Each row is a point on a tangle of strands that fork, close into loops and nearly touch. The rows are in no order.
Two points are linked if the straight distance between their rows is under 64.4. Some points are linked to none.
vuf: [-31  41  64 -16  93  21  43 -24 -11   1   6]
megid: [ 72   3 -75 -34 -45 -34  12  30  73  73  -9]
seb: [ 83   7 -31  30 -59 -21  34  50  32  58  15]
Fupum: [ 29  -3 -80  11 -35 -15   8  21  28  96  11]
fino: [ 26 -16   9  36 -62   4   7   3  -1 -14 -42]
tov: [ -9  11 -43 -28  63 -36 -36 -18   8  26  -5]
luruz: [-94 -12  20 -42 -12  89 -46 -32  -1 -64   3]
kina: [ 23 -46 -53  16 -19 -11  13 -23  24  43 -30]
Bufa: [-15  17 -50 -10  24 -30 -47 -15  -5  23 -15]
tob: [ 64   5 -77 -58  -9 -44  -6  21  75  61 -14]
mer: [-38  21  -3 -30  73 -17 -22 -32 -15 -12   4]
birog: [-33   1  38  28 -77  49  -8  15 -15 -35 -19]
zanom: [-67  26  26 -35  71  12 -21 -34 -25 -33  14]
gusoz: [ 53 -18 -42 -36  31 -39  -5 -10  47  17 -27]
fosel: [ -7  11  19 -22   9 -11 -35 -16   0 -55 -39]
zela: [ 25 -52   1  61 -18 -10  67  30 -36  35  80]
runid: [ 34   0  44  49 -35 -19  33  62 -43 -16  76]
nata: [-21  10  26 -33  40  -8 -21 -27  -5 -54 -22]
viba: [-69  41  12  11 -69  54 -52  18 -32 -24   1]
Fim: [ 10  34   2  -5 -23 -17 -46   5  -3 -38 -46]
mizi: [-16 -18  10  66 -44  19  37  23 -45  30  40]
Guvo: [-82  26  14  -9 -63  80 -56   1 -21 -43  -1]
Vako: [-61  40   8 -34  13  13 -59 -16 -24 -48  -9]
duga: [-16  10  31  44 -71  32   0  22 -25 -15  -8]
sogiz: [-97  10  11 -34 -32  84 -63 -19 -13 -53   1]
bos: [ 45 -17 -19 -38  58 -39   1 -16  40   2 -20]
Pulo: [-47 -11  32   8 -68  58 -22  -1  -6 -48 -29]
mitir: [ 46 -11 -66  27 -42 -10  43  33  29  98  28]
neve: [ 30  37  38 -35  86 -32   3  -5  16 -20  -9]
nunil: [  1 -26  15 -16 103 -12  49 -42  15  21  -2]
rul: [ 79   4 -55   5 -54 -23  21  37  53  69  -4]
Purur: [-20  -8  46 -25 -24  27 -30 -14  10 -86 -47]
Nivet: [ 19  15 -36  47 -43  -9   2  26 -12  59  11]
fogip: [ 30   3 -30   0 -14 -25 -28  -3  14   9 -36]
Damad: [ 21 -26  -5  43 -50   7  16  -6  -2  12 -34]
zon: [ 23  42  36 -30 105 -23  25   0  18  13   5]
Guv: [ -8 -54  19   9 -44  29   9 -31   8 -45 -58]
vaz: [  2 -72 -18  10  -6   5  22 -49  12  -4 -52]
rus: [ 77  22   9  42 -39 -34  34  71  -9  29  63]
nem: [-65  35  31 -29 100  14   0 -35 -28  -3  29]
Voka: [ 42 -35  -5  34  -2 -47  33  53 -40   7 112]
sutaz: [-73  28  22 -44  44  29 -42 -29 -23 -52   7]
pali: [ 17 -11  16 -27 107 -15  48 -24  30  30   3]
Kobiv: [ 13  27  33 -34  68 -28 -10 -13   7 -42 -20]
dod: [-31 -15  45 -17 -49  46 -29  -7  10 -82 -45]
Nazot: [-37  20  75 -29  84  28  36 -31  -9 -32   5]
baluk: [ 39 -30 -46  46 -42  -4  46  13  10  77  12]
libun: [ 29 -31 -16  55 -51   6  37   7  -1  42  -9]
nizo: [-12  43  -2  11 -43  -2 -53  14 -16 -22 -31]
Pem: [-12 -38   7 -22  77 -10  22 -50   6  -9 -13]
nosi: [ 53  11  23  51 -38 -25  35  64 -30   9  65]
lev: [ 86  18 -10  41 -56 -28  33  64  13  45  34]
tunog: [-12  38  41 -17 107  -4  31 -18  -3  12   8]
gis: [-28  20 -32  32 -31  -2 -33  -4 -27  26 -13]
kem: [ 24  -5 -74   7 -22 -25  -4   6  28  76  -9]
Ridat: [-80 -22  38 -52   6  78 -27 -37   3 -77  -2]
Zol: [-37  37 -31  -8  11 -14 -61 -12 -22  -1 -16]
veb: [-40   1  56 -42  46  24  -8 -32  -2 -70 -12]
Sis: [-11  18 -24 -31  83 -34 -19 -22   5  16   2]
kop: [  8 -27  20  14 -49  13  -3 -14   8 -44 -59]
vor: [-60 -15  52 -48  23  54 -18 -31   7 -82 -12]
nubof: [-11 -62   8  -1  -4  11  11 -47   9 -40 -52]
zin: [ 15 -49 -24  21 -22  -2  12 -33  11   9 -43]
Pomiv: [-12  -2  26  57 -63  20  20  32 -40  10  25]
Velun: [-48  52   8  16 -59  28 -53  18 -31 -24  -9]
Lefor: [  6  -4  53  43 -34  -9  21  63 -57 -32  88]
big: [-49  43  -8 -20  -2  -1 -70 -12 -25 -30 -17]
rebe: [ 21 -16 -73  -6  -2 -25  -8 -10  30  58 -16]
mabal: [ 51   5  10 -43  81 -41  11  -9  38  -6 -13]
Gidol: [ 59   1 -62 -49   6 -46 -17   8  58  43 -19]
Tamo: [-29  -7  38 -25  81   3  20 -40  -7 -29  -5]
vizik: [ 11 -36   5  69 -31   4  56  23 -39  41  56]
rig: [ 38 -36 -14  45  -9 -30  51  47 -33  38 104]
kedok: [ 69  -1 -34  28 -31 -29  56  64   9  73  85]

A fork is a point with three links, a tip a point with one. Leave the first point through the second and follow the links. Name the first fork or tip that comes.
Pem; Tamo -> neve
duga; birog -> Purur
lev; rus -> Lefor
sogiz; Guvo -> nata
nubof; Guv -> Damad
Bufa; tov -> zanom
mizi; vizik -> Voka
fino; kop -> zin

A tip is a point with one link. Name the tips that can be reached along the links from each point below, in the order of the rows.
veb -> pali, Lefor
zela -> Purur, Voka
mer -> nem

How many points has the smallest loop of links through each point below? Write 0 if it is on no loop.
megid -> 0
nizo -> 12
mer -> 9
Fupum -> 9
kop -> 7
